Points, in no order, along strands that fork and pass close to each other.
In the rows, zero is written as 128.
Two points are linked if the straight distance between their rows is under 118. Some points are linked to none.
q792: [145 135  59 100 179 113  98 145 109 158 146 149 100 119 124 116 156 140
 141 140 132 110]
q414: [109 153 151 110 151 131  75 133 130 105  99  77  53 160 132 127 129 131
  94 119 173 178]
q796: [121 152 171 111 148 143 150 129 134 121 146 109 197 158 177 166 108 132
 124  84 123 125]
q826: [145 147  80 122 128 113 110 135 120  99 145 171 132 175 127  95  72  78
 139 123 111 154]
q79: [100 123 125 135 100 128 109 138 145 172 167 113 132 108 147 119 161 118
 130 203 103 128]
q944: [141 122 103 135 141 123 102 115 155 146 166 150  91 129  60 155 141  89
 103 102 118 136]
q548: [116 107 134 104 184 129 119 135 113 122 179  98 137 192 154 108 145 147
 140 129 137 135]
q733: [131  97 176 168  85 140  77 130  90  63 122 133 153 138 109 151 137 100
  66 114 166 104]
q770: [110 162 127  91 122 115 150 145 134 115 131  92 158 196 168 128 130 134
 156 188 112 103]
q237: [107 103 117 129 123 128  95 144  94 138 145 111  96 136 196 134 106 117
 108 108  91 135]
q135: [175 186 152 102  99 123 126 196 123 128 101 129 143 145 103  88 135 152
 158 193 145 134]
q592: [108 107 162  97 142 117  56 138 115 109 130  77 102 119 161 133 133 149
 133 116 178 163]
q330: [104 138 143 129 154 115 174 108 142 123 133  78 182 153 173 146 138 138
 139 141 111 103]
q147: [124 121 109 114  82 128 135 146 112 135  90 153 122 192 125  59  73 137
 107 104 194 148]
q109: [ 91 142  97 106 167 106 168 148 176 118  97  80 149  80 113 145 175 142
 102 181 149 106]
q329: [131 141 149 152 126 106 102 102 101 114 141 106 119  97 123 138 123  72
 137 144 118 184]
q418: [117 133  79  94 108  93 119  80 161 110 170 163 150 144 146 163 112  93
 127 149 106  87]
q992: [140 145 121 165 154 173 173 122 188 116 108 175 203 126 142 126 110 118
  75  92  99 149]
q425: [117 117 114 141 108 125 104 151  83 124  84 117 117 160 150  94  91 128
  79 102 176 143]
q942: [139 115 115 127 117 128 115 129 118 131 134 153  83 197  76  72  98 133
 116  99 177 157]
q446: [158 111 126 129 149 112 103  86 133  97 144 171 175  77 122 157 106 111
 132  78 154 134]
q122: [167 135 112 161 167 158 145 137 108 100  70 178 174 143  96 130 146 140
 112 122 142 104]
q662: [134 206 148 136 131 127 134 183 135 139  95  95 121 158 106  86 130 135
 139 178 133 165]
q618: [130 118 159 163 160 157 100 108  86 106 141 131 151 106 156 162 163 125
 152 116  74 106]
q489: [156 131 142 100 169 120 205 116 184 138 104 128 149 108  91 124 124 152
 181 126 172 147]
q168: [ 91 132 115 152 110 145 101  98 153 145 140 130  91 110 156 107 152  93
 128 165  66 157]
q203: [119 152 144 188  87 167 182 122  88 155 132 132  93 154 157 125  90 110
 119  94  94 126]
q193: [120 130 106  95 169 105 131 205 165 130 120  92 116  91  86 124 181 172
  91 187 146 124]
q711: [112  95 142 124 129 118  94  94 155 112 147 125 165  58 121 178 126 129
  94  70 146 131]
q972: [134 126 186 104 125 177  86 145 129  91 147 155 169 168 154 144 155 148
 118 125 153 121]
q369: [131 156  97 129 153 149 118 137 116 191  92 128  36  66 143 162 140 138
 114  92  93 152]
q388: [181 161 131 100  83 130 125 172  55 168 110 176 127 154 105 115 105 137
 160 118 166 120]
q103: [139 141 102 113  90 121 125 173 180 165 154 159 117 110  70 129 129  81
  86 133 107 131]
q872: [139 166 110 178 112 147 175 103 111 178 136 146 122 128 125 145 105 101
 142 121  70 128]
q750: [128 137  80  77 108  96 148 103 165 136 155 158 124 191 128 134 118 140
 133 154 116  61]
q57: [110 128 140  88 145  78 111 130 118 153 176  72 161 106 171 131 107 125
 139 129 148 144]
q883: [ 85 125 147 103 157 100 150  88 136 180 190  70 137 110 180 156 113 134
 136  82 101 143]
q663: [126 120 109 114 151 126  73 117  92 156 128 102  66 108 121 138 184 152
 146 137 143 112]
q182: [129 130 163 145  87 120 100 125 100 139 129 101 135  79 141 171 133 100
 135 128 132 113]
q233: [121 143 159 136 117 153  67  77 120  42  97 131 144  81 160 190 115 116
 140 122 141 134]
q780: [181 122 119 164 143 153 192 144 126 128 109 171 157 147  76 135 147 110
 136 144 115 103]
q472: [146 155 116 158 152 150 188  77 147 153  91 167 146  79 130  98 126 135
 145 121 128 168]
q995: [148  96 133 119 132  88 196  98 182 147 119 110 116  95  58 119 129 155
 172 164 160 122]
q858: [121 123 139 118 111  78 109 174 112  95 151  80 158  90  92 113 135  96
 100 181 136 145]
q687: [109 134 175 179 116 183 182 101 152 109 104 146 193 120 170 115 120 129
  89  79 105 157]
q172: [169 147 113 155 139 180 139 140 125 124  90 208 189 122 133 127 110 122
  93  93 132 124]
q332: [125  68 199 145  88 149  96 125 107 155 105  97 119  76 123 156 120 146
 142 115 109  91]
q681: [133  88 146 114 125  89 144 108 169 118 173 116 143  74  56 127 149 133
 129 165 168 125]
q309: [161 105 118  97 147  97 145 188 139  70 120 130 137 173  81 114 131 123
  98 130 141 133]
q322: [ 81 111  94 126 155  85 142 143 142 142 111  66 142  84 143 110 154 146
  83 154 171 120]
q190: [116 113 168  48 120  94  84 138 124 105 177 109 149 117 164 107 121 147
 124 146 189 158]
q195: [112 155 110 112 114  94 112  41 164  90 153 138 135 125 134 158 105  83
 142 134 129 143]
q572: [105  95  88 141 135  98 108 116  93 142 100 106 139  89 148  94 132 174
  91 113 184  98]
q67: [127 118 135 131 151 113  99  85 152 110 160 115 119 116  78 190 144  97
  79  79 131 128]
q677: [137 117 138 102 141  88 119 207 104 126 138  79 130 127  86 119 175 140
  78 183 146 108]
q222: [104  97 120 182 138 171 127 125  60 131 136 121 108 123 212 107 117 139
 130 104  78 143]
q47: [152 138 141 108 134 148 136 117 136 120 122 145 112 210  68 112 129 142
 130 113 168 113]
q498: [127 126 111 144  90 143 119  87 138 139 127 171 132 132 145 117 108 130
 144 112 142 105]
q352: [169 137 106  66 147 101 162 187 114 103 127 157 177 147 150 134 132 141
 158 153 128 100]
q140: [161 149 124 187 130 152 179  95 124 133 133 170 143 125  80 145 134  72
 132 136  72 124]
q870: [ 91  97 175 140 159 173  98  96 125  98 119 128  94 114 166 163 136 142
 154 100  34 115]
q842: [115 156 111 117 117 177 125 129 155 181  70 147  43  95 156 136 117 161
 129  91 114 128]
q593: [ 95  86 123 114 123 115  94 156  89 169 198  79  88 143 170 155 140 108
 114 113  90 116]
q504: [ 95 118 159  90 124 104 116  93 166 157 195  78 141 112 119 183 138 128
 136  95 118 104]
q728: [171 122 107 116  75  90 153 152 158 144 134 146 131 125  32 118 105  93
 115 153 114 129]
q474: [ 95  75 117 133  68 158  88 121 139 146 126 144  51 156 142 107 106 127
 106 109 141 124]
q529: [ 97 107 113 126 159 118 118 147  92 162 177  73 109 169 133 113 163 142
 107 142 118 112]
q961: [144  87 113 109 163 104 154 173 126 115 140 125 139 153  96 123 169 146
  65 147 147  85]
q565: [188  75  98 117  93  77 185 175 167 130 130 135 114 147  49  87 101 116
 169 139 123 133]
q617: [ 97 147 117  92  92 114 125 145 148 151 172 102 141 167 172 112 148 136
 115 207 111  99]
q199: [108 172  91  81 129 103 144 110 157 122 138 111 122 221 153 125 104 131
 138 147 111 102]
q482: [158 104  96 132 170  92 140 155 114  60 145 139 145 175 119  89  76  86
 163 124 118 172]
q658: [155 171 161 165 114 172 134 117  86 131  39 152 119  98 142 162 125 147
 140  81 116 122]
q242: [112 168 121 132 144 116 114 126 159 140 143 106 105 106 156 117 123 100
 131 146  98 202]
q856: [108 136 156 141 103 129  95  34 151  85 125 133 132  92 164 159 105 101
 138 102 125 145]
q121: [140 121  86 119 166  88 202 163 158 122  85  99 150 112 121 152 161 135
 166 165 131 102]
q285: [104 205 106 125 132  91 145 156 154 119  77  61  99 163 103 104 114 144
 130 168 146 150]
q994: [110 109 107 155 135 137 112 100  93 123 154 162 179 111 159 144 183 150
 163 102  64  72]
q637: [162 162 144 132  81 185 128 161  97 155 100 191  72 167 108 121 106 144
 153 106 163 143]
q403: [173 105 102  96 126 110 182 204 157 126 114 145 143 149  85 102 109 134
 140 108 139 133]
q91: [ 95 114  74 109 128 103  74 144  96 127 109 106 102 142 173  76 124 167
  70 120 191 110]
q598: [155 101  98 132 159  93 115  97 106  60 134 163 190  99 118 155 134 114
 128 127 132  90]
q318: [142 152  82 162 134 152 135 112  87 113 114 193 117 160 156  95  89  89
 140  99 120 166]
q991: [145 169 153 127 158 135 122 141 159 138 165 107 129 108 100 158 177  90
 143 191  79 154]
q506: [124 146 166 131 103 174 163 103 136 173 130 127 124 188  93 135 132 145
 139 106 148 103]
q977: [131 169 138 142  87 149 125 112 112 176  56 127  96  88 138 160 132 154
 143 109 133 104]
q810: [ 97  70 154 164 125 219 110 145 107 127 164 159  91 119 204 103 116 140
 153 118  82 161]
q467: [137 122  38 127 170  88 108 163 131 139 140 125 107 102 119 101 162 124
 139 184  87 123]
q123: [146 157 162 125 169 144 145 115 158 147 117 145 154  92 118 116 141 140
 139 121 172 171]
q914: [137  97 154 162  84 145  65 109 110  58 100 166 153 102 144 158 106 109
 124  99 150 113]
q113: [100 179 133 110 112 110  93 144 159 109  93  79  89 164 114 123 145 144
  87 153 178 144]
q486: [148 107 118 149 150 128 112  88  98  99 136 181 201 118 114 141 173 150
 156 134 113  54]
q626: [125 122 181  83 111  87 142  83 175 133 191 101 165 107  88 163 132 120
 153 141 152 121]
q180: [128 123  88 124 170  94 160 158 140  98 132  99 142 112 131 112 171 116
 168 206  94 118]
q82: [ 93 117 201 177 103 181 164  89 132 118 103 127 141 106 150 134 125 149
 134  78  84 138]
q106: [147  95 108 150 231 133 162 139 108 133 150 125 147 101 131 107 156 137
 143 134 130 143]
q924: [182 150 138  89  80 116 133 188  98 142  92 168 164 134 123  81 124 167
 130 147 174 118]
q455: [ 95 150 171 150  85 155 166 110 134 173 122 100  96 158 139 145  88 136
 130  95 120 116]
q559: [101  53 114 173 114 195  94 109 123 130 156 152  62 139 158  93 128 143
 130 119 102 131]
q316: [150 152 123 139  99 169 141 150 128 195 113 168  74 107 110 121 101 139
 145  90 139 156]
q483: [ 68  82 163 171 142 175 128  83  88 102 117 109  77 122 201 129 119 153
 145 115  44 126]
q465: [132 161 177  94  81  83 100 142 130 111 117 114 139 129  89 145 107 113
 124 136 198 155]
q165: [151 138  75 167 138 119 168  91 118 134  97 176 111 125 117  81 105 106
 155 134 130 163]
q514: [ 98  81 203 161  84 173 128 103 109 131  95 121  90 110 119 140  81 149
 158  84  88 106]

A fork is a point with three links, a tip a point with one. Leave the first point through the second and follow the links. Name the first fork or tip that comes.
q870 / q618 => q677
q482 / q826 => q842
q687 / q82 => q770
q770 / q617 => q109
q677 / q961 => q222
q883 / q504 => q482

Follow the links from the first point to the second, and from the first to the third. Name the last point that the two ways share.
q598 / q140 / q467 => q109
q792 / q994 / q147 => q109
q728 / q474 / q548 => q222

A fork is a point with three links. Follow the links from the first point to the second and name the forks in between, in order.
q711 / q559 => q222
q486 / q121 => q677, q109
q425 / q994 => q109, q677
q677 / q506 => q109
q750 / q455 => q770
q489 / q658 => q842
q237 / q572 => q222, q677, q109
q598 / q109 => q677
q147 / q559 => q109, q677, q222
q858 / q474 => q677, q222

Name the points in between on the shortest way along the links from the first point to the second, in order.
q203 / q329 => q872, q140, q780, q122, q172, q992, q687, q82, q514, q332, q182
q924 / q883 => q135, q662, q285, q113, q414, q592, q190, q57
q858 / q992 => q677, q193, q109, q322, q572, q91, q425, q147, q942, q47, q506, q455, q203, q872, q140, q780, q122, q172
q316 / q482 => q637, q388, q924, q135, q662, q285, q113, q414, q592, q190, q57, q883, q504, q626, q681, q995, q489, q123, q472, q165, q318, q826
